Each row is a point on a landscape with many valleys, with its height.
A ball rolls from a point to whichever of its 2 nearest points has the largest drop for the distance, and stops where none of them is lower. Distance is the straight distance between rows; heights are no part of it.
j438 h=615: [-17   1  -4   5  16   5   2   0  23  -1 -11   3  -3  -1  -8  17   5   3
 -14   9   2]
j598 h=99: [ -8   1   4   8   5  -4   4 -14   8   2  12  -2  -2  -7  -5   9  -4   3
 -25   9  20]
j330 h=472: [  9 -17   3  -1  -9   4  18 -10 -15 -12   6 -13  -3  16   4  -9  10  -5
   5  -3  -6]
j767 h=262: [-16  -8   6   6 -12  14  -4   8  -6  -5 -13  21   5  35  -6  21  22 -10
 -11  18   1]
j53 h=254: [  5   1  25  16  -3  -2  11  -8   0 -18  -8  -6  10  19   5  -1  11 -23
  11   2  -8]
j594 h=419: [-12  -7 -21  -8  -4  15  -1  12  18  10 -16   9 -10  14  -7  20  11   6
  -4  12 -17]
j127 h=505: [ 15  -8   8   7   2  11   6  -6  -8  -6  13  -4  -8  28   9  -3  15 -11
  -5 -10   5]
j238 h=405: [  5  11  26  21 -12  11  -2  -2   8  13  -4  11 -11  22   4  25  10 -17
   1   3   5]
j606 h=343: [ -3  11  -1   4   2  -7  -6  -9 -18 -20  -6  -7   1 -28   1 -15 -17   4
   1  -7   4]
j56 h=742: [ -3  12 -13 -11  -7  12 -17   1  18  24 -20   6  -2  16  16  10  11   3
  -7  -7   1]
j502 h=170: [  8   1   1 -11   0  -2 -15   6   8  22  -3  -7  -1  -3   9   3 -10   6
  14 -22   2]
j72 h=498: [  5  12   6   7  23  -7   6  -9  -5 -20   6   2 -12 -27  -5 -18  -6   1
 -12   6  10]
j443 h=432: [-11  -7 -20 -15 -19  14  -7   4  11   6 -23  -2   0  10  -2  12   5  15
  -2   7 -18]
j253 h=729: [ 10  10   6   0  30  -4   8   3   8  -4  17   0   3  -4  -2 -15   6   0
  -2   3   9]
j105 h=98: [  1  -4   7   2 -12   8  -1   0   1  -5 -11   0   1  21  -1   8   7  -7
  18   6 -20]
j31 h=585: [-17 -16  -6   2   3   4   2   2 -17 -17  -3   5  12 -16  -6  -4  -1  30
  -6   5   1]
j864 h=85: [-15 -10  -1   5  -2   9  -3   8 -11 -12  -1  18  12  31  -1   1  20   0
   0  10  -4]
j783 h=655: [ 12   6   5   6 -13  -6   3 -12 -15  -9  11 -10  19   8  10 -15   1 -11
   1  -3   7]
j670 h=674: [ -2  -4  -4 -25  -2  -5  -5  -1  17  17 -19 -16 -13 -22  -3   4 -16  18
  -2  -7  -7]
j652 h=703: [ -1   3 -16 -30 -11  -1  -7  -2  24  26 -19  -8 -12  -5   5   1  -3  12
 -10  -1 -10]
j319 h=504: [  6 -11 -11  -7 -13  -6  -1  10 -14   8  13  -1   6  -1  -3  -4  -9   2
  21  -2 -11]
j843 h=642: [ 15  21  10 -11  12  -4 -11  -8  12   7  -5 -17  15 -12   8 -12  -7   2
  -2 -11  16]
j635 h=246: [ -1   1  10  -5  -9  13  -1 -15   9  -9 -14  -8  -3  25  -6  10  12 -16
 -13  12  -1]
j702 h=256: [  1  -2  10   2  -9  -7   2 -20  -1   4   8 -15   0 -14   0   6 -16   4
 -15  -4  20]
j156 h=707: [ 20   3  -1  11 -12  -8   2  -8 -15  -5  16 -12  -1   4  11 -14  -3 -20
   6 -16   1]
j423 h=427: [ -5 -10 -13  -1 -22  -1  -5  10  -4  19   4   8  10   3  -2  13  -5  10
  13   5  -9]
j750 h=49: [  1  -5  -2  10  -1 -15  13   6   3 -12  15   3 -10  -2 -11  -1  -5 -14
  11  13 -22]
j448 h=693: [ 21  17  13  -7  22  -5   7  -6   7 -10   3 -15   9 -11   2 -21   0  -6
   3  -3   7]
j904 h=508: [ -4 -19   6   5  17 -10  19   7 -21 -22   8   4  -1 -23  -4 -17  -3  15
   6  -2   1]
j725 h=366: [ 14  -7  16   0  -5   0   0 -18   5   9  10 -18  -9  -2   8   6 -10   1
  -9 -21  17]
j848 h=439: [ 16 -11  -1 -11  -6  -2  15  -7 -11  -6   7 -18  -8  -4  -1 -15  -2  -2
  11  -3  -8]
j837 h=550: [ -9  -1 -18   0   0  -1   2   1  -9 -24   2   5 -13  -9 -12 -10  -1   5
  -7  13 -19]
j437 h=531: [ -3 -15  10  17  11   5  10  -5  -4 -19  14   3 -17  19  -1   1  14 -11
 -15  -7   4]
j686 h=248: [  4   3  15   3 -22  20  -2   6  -7   8 -15  13  -3  31   2  15  20  -8
  18   9 -12]
j657 h=233: [ -2   1   1   3  -1   3  -6   7  -2  -2  -6   2  17  12   3   1   3   0
  26  -2 -12]
j633 h=448: [ 10   5 -10 -10   2  -8   3   0 -10  14  24   2   8 -11   0 -16  -5   7
  -5   6  17]
j521 h=481: [-12   3  -9   5   3  -8   0   5 -10 -25  -1   6   6  -8  -6 -14   0   2
   8   9 -18]
j971 h=486: [-6  5 13 21 16  2 -2  1 13  2  5 13  2 16  2 15 11 -9 -9  2 12]
j212 h=636: [-15 -11 -13   0  -5  -1  -7  11   1   2  -9   0   4 -21  -7  12 -15  21
   2  -4  -5]
j680 h=555: [-6  5 10  8 14 13 -1 10 14 11 -6 17  5 27  1 17 23 -8 -5  7 12]
j370 h=659: [ -7  -9  -6 -15  -5  -4  -5   8   6   3 -18  -9  -5 -37 -11   5 -23  21
   4  -4 -10]
j937 h=396: [ 10   1  -4 -18  -3  -5  -9  -4 -17   5   5  -7 -12 -31   0 -16 -21  10
  -4 -15  11]
j762 h=332: [  7   9  15  16  11   0   2  -4   2 -26  -1  -3   2  19   5  -9  12 -23
   0  -5  -4]
j720 h=199: [ -2   8  12   9   8 -10  -4  -4  -4 -15  -6 -12  12 -17   2  -6 -14  -5
  15 -11   1]
j236 h=407: [-11   9  13  11 -15  18  -7  12  -1   6 -22  25   2  31  -1  25  23 -12
   4  17  -4]
j907 h=431: [ 12  10   9   1  15  -8   5 -12 -15 -18  -3  -8 -13 -38  -3 -22 -16  -3
  -4  -3   8]
j714 h=186: [-11  -9  -6   8   0  -1   4  12  11 -12   1   9 -10   5 -16  11   2  -2
   4  14 -27]
j870 h=420: [-10   4 -10 -16  16  15  -3  -6   6 -12 -15  -4  -4   0  -6  -7   9  14
 -14   6  -1]
j231 h=298: [-12  -6 -18 -11 -21   6  -3   2  -3   6  -9   1  21   7  -3   3   3  16
   1  14  -7]
j933 h=530: [-21  -1 -18  -1   6  13   3   9  27  13 -25  11  -8   9  -1  28  10   1
 -16  11  -3]
j823 h=758: [-17   1  -5  14 -10   4  -4   4  14  20 -12  12   7   4   4  29   0   5
  -3   5   5]
j97 h=515: [ 15   4  16  11 -23   3  -3  -5   1  20   6   2  -6  15   6  16   0 -14
   9  -4   1]
j374 h=831: [-11  10  -6  13 -14  13  -6   9  13  31 -13  23  -3  13  11  32  11   0
  -4   4   8]
j402 h=546: [13  6 -2  1 -8 -9  1  0 -1 19 26  2 12  5  3 -4 -2 -8  0  6 12]
j824 h=349: [ 19  -2   1 -26  -8 -15   3   2 -11  14  11 -13  -7 -33  -7 -17 -26  -9
   4 -17   7]
j337 h=544: [-11 -20   7   5  17   1  10   6 -14 -21   3   1   8  -5  -1  -7   5  21
   8  -4  -1]
j743 h=191: [  6  -8  -7  -1  -5 -12   7   5   3   7  16  -3 -16 -14 -13   6 -18  -5
   6   3 -12]
j772 h=433: [ 19 -16   9  -7 -14  -2  11 -14  -4   8  14 -20 -13   1   3   0  -7  -4
   1 -13   3]
j343 h=397: [ -4   8  -7   9  15 -17  -2  14  -9 -16   7   7   2 -19  -4 -17 -10  -3
  15  -1 -12]
j368 h=118: [  9   6  25   5  -4  13   2  -7   5  -9 -10   0  -1  35   0  10  19 -27
  -8   9   4]
j713 h=371: [ -9   7  11  24  14  -3  -6   5  -1 -23  -1  14   5  18   6   0  11 -15
   5  -5  -7]
j250 h=660: [  5  14  -4 -17   4   9 -12  -8  23  13 -14  -8  -1  10  10   0   7   3
 -15  -5   6]
j295 h=289: [ 10  -4  -9 -19 -18 -14  -2   2  -1  18  12  -9  -9 -22 -10  -2 -25  -5
   3  -2  -6]
j771 h=258: [ 20  14  26  12   1  12  -3  -6  14   1  -5   0  -5  27   6  10  14 -22
  -4  -7   7]
j880 h=532: [-12  11  -6  -5  17  -1  -5  -1  11  11  -9  -2   7 -23   3   3  -7  18
  -9  -2  17]
j380 h=619: [ -6   7   1  -7  12  11   4   6  20  17 -11   8  18  20   2  10  20  -1
   0  16   7]
j901 h=534: [  3   1  -8   0   2 -14   8   2 -21  -5  24   9  11 -12   0 -24  -2   4
   0   8   7]
j152 h=297: [ -9 -16 -11  -2   3  10   5   8   6   2   2   7  -7  11 -10  11   7  10
   0   9 -12]
j349 h=593: [ 12   7   2   8 -16  -4   1  -3   1   9  14   5   3  15   2   4   2 -18
   7  10  -3]
j950 h=255: [-12  -4  -1  21  -4  -3  -5   7 -12 -16   7  19   4  20   4   3   9  -9
   3   0  -8]
j318 h=309: [ -1  -2  -9   8   6 -15  -3  10 -10  -7  14   3 -11 -25  -9  -5 -20  -7
   8  -7  -8]
j168 h=305: [  2  -2 -12 -13  -4   1  -9  -1   3  18   4  -5  -2  -3   4   0  -4  13
  -1  -7   6]
j60 h=398: [ 22  -2  -1 -15  -1 -11  14  -3 -16  -2  11 -16  -8 -23  -2 -25 -11  -8
   9  -4  -1]
j607 h=410: [  0   7 -25 -19  -3   3 -19   1  -9  14   1   2  -3 -12   8 -13  -6  21
  -7 -13   6]
j420 h=548: [ 15  -4  -6  -9   6  -5   1  10 -13  10  17  -3   9  -5   3 -15  -5   1
  22 -14   1]
j612 h=668: [ 0 16 -1 -9 16 -2  6  0 25 13 -1 -1 14  5 -3  0 10 -4 -5 20  8]
j299 h=350: [ -1  -2   0 -10   6  11   3 -10   3 -11  -4  -9  -5  11  -7  -4  10   0
  -9   7  -2]
j407 h=469: [  3 -17  -2  -3   7  -5  11   6 -27  -7   9   3 -10 -38 -10 -13 -16  16
   2  -6   6]
j268 h=759: [ -3   6 -16 -22 -24   4 -14  -1  22  37 -27   1 -14  12  18  11   3   6
 -13  -6 -11]
j294 h=605: [ -2   0  10  27   9 -17   9  -3 -11 -19  17   1   0  -4   7  -8  -2 -14
  -2  -9   7]
j664 h=554: [  8   4  14  23  13 -10   5  -3   6  -3  22   3  -2   7   4   2   1 -16
  -6  -4  10]
j234 h=604: [ -1  -4   0   9  -8 -10  10  -6 -25 -15  18   3  20   6   9 -18   6  -3
  -1   2  10]
j945 h=679: [-10   8  -4   8   1  -3  -7   0  17   6  -5   1   1  -2  -2  14  -6  -2
  -2   5   0]
j647 h=22: [  3   2   7  -5   5  -6 -13   6  -1   4  -6 -11   9 -13   3  -2 -16   1
  21 -24   0]
j356 h=590: [  0  20  -2 -16  17   1 -11  -9  19  10 -15 -10   8 -11   9  -8  -1  11
 -11  -5  15]
j237 h=571: [ -8  -9   2  23   1  -6   5  -6 -14 -26   7  -3 -13  -5   1  -1  -5  -5
  -3 -12  -6]
j854 h=479: [-13   2  -5 -13  18   7   0  -4   6  -6 -20  -5   0 -24  -6  -4  -4  27
  -8   6   3]
j845 h=438: [  0  -8 -11 -11   7   2  -7   5 -22   0   1   5 -10 -35  -6 -11 -17  24
  -2 -10   8]
j404 h=103: [-18 -15  -5   3 -10   3   3   9  -9  -7  -1  13  23  16  -4   5  12  14
   1  16  -6]

For each start below, name the point where the ball stops.
j374: j594
j448: j368
j250: j368

Call two points neighbours if one is among the 2 nearest of the other. Go from one point of each pair to the other, from neighbour to neighbour, staying as low as possible. Name the highest point that can't be avoided.
j231 / j750: j443
j594 / j598: j848
j647 / j750: j607
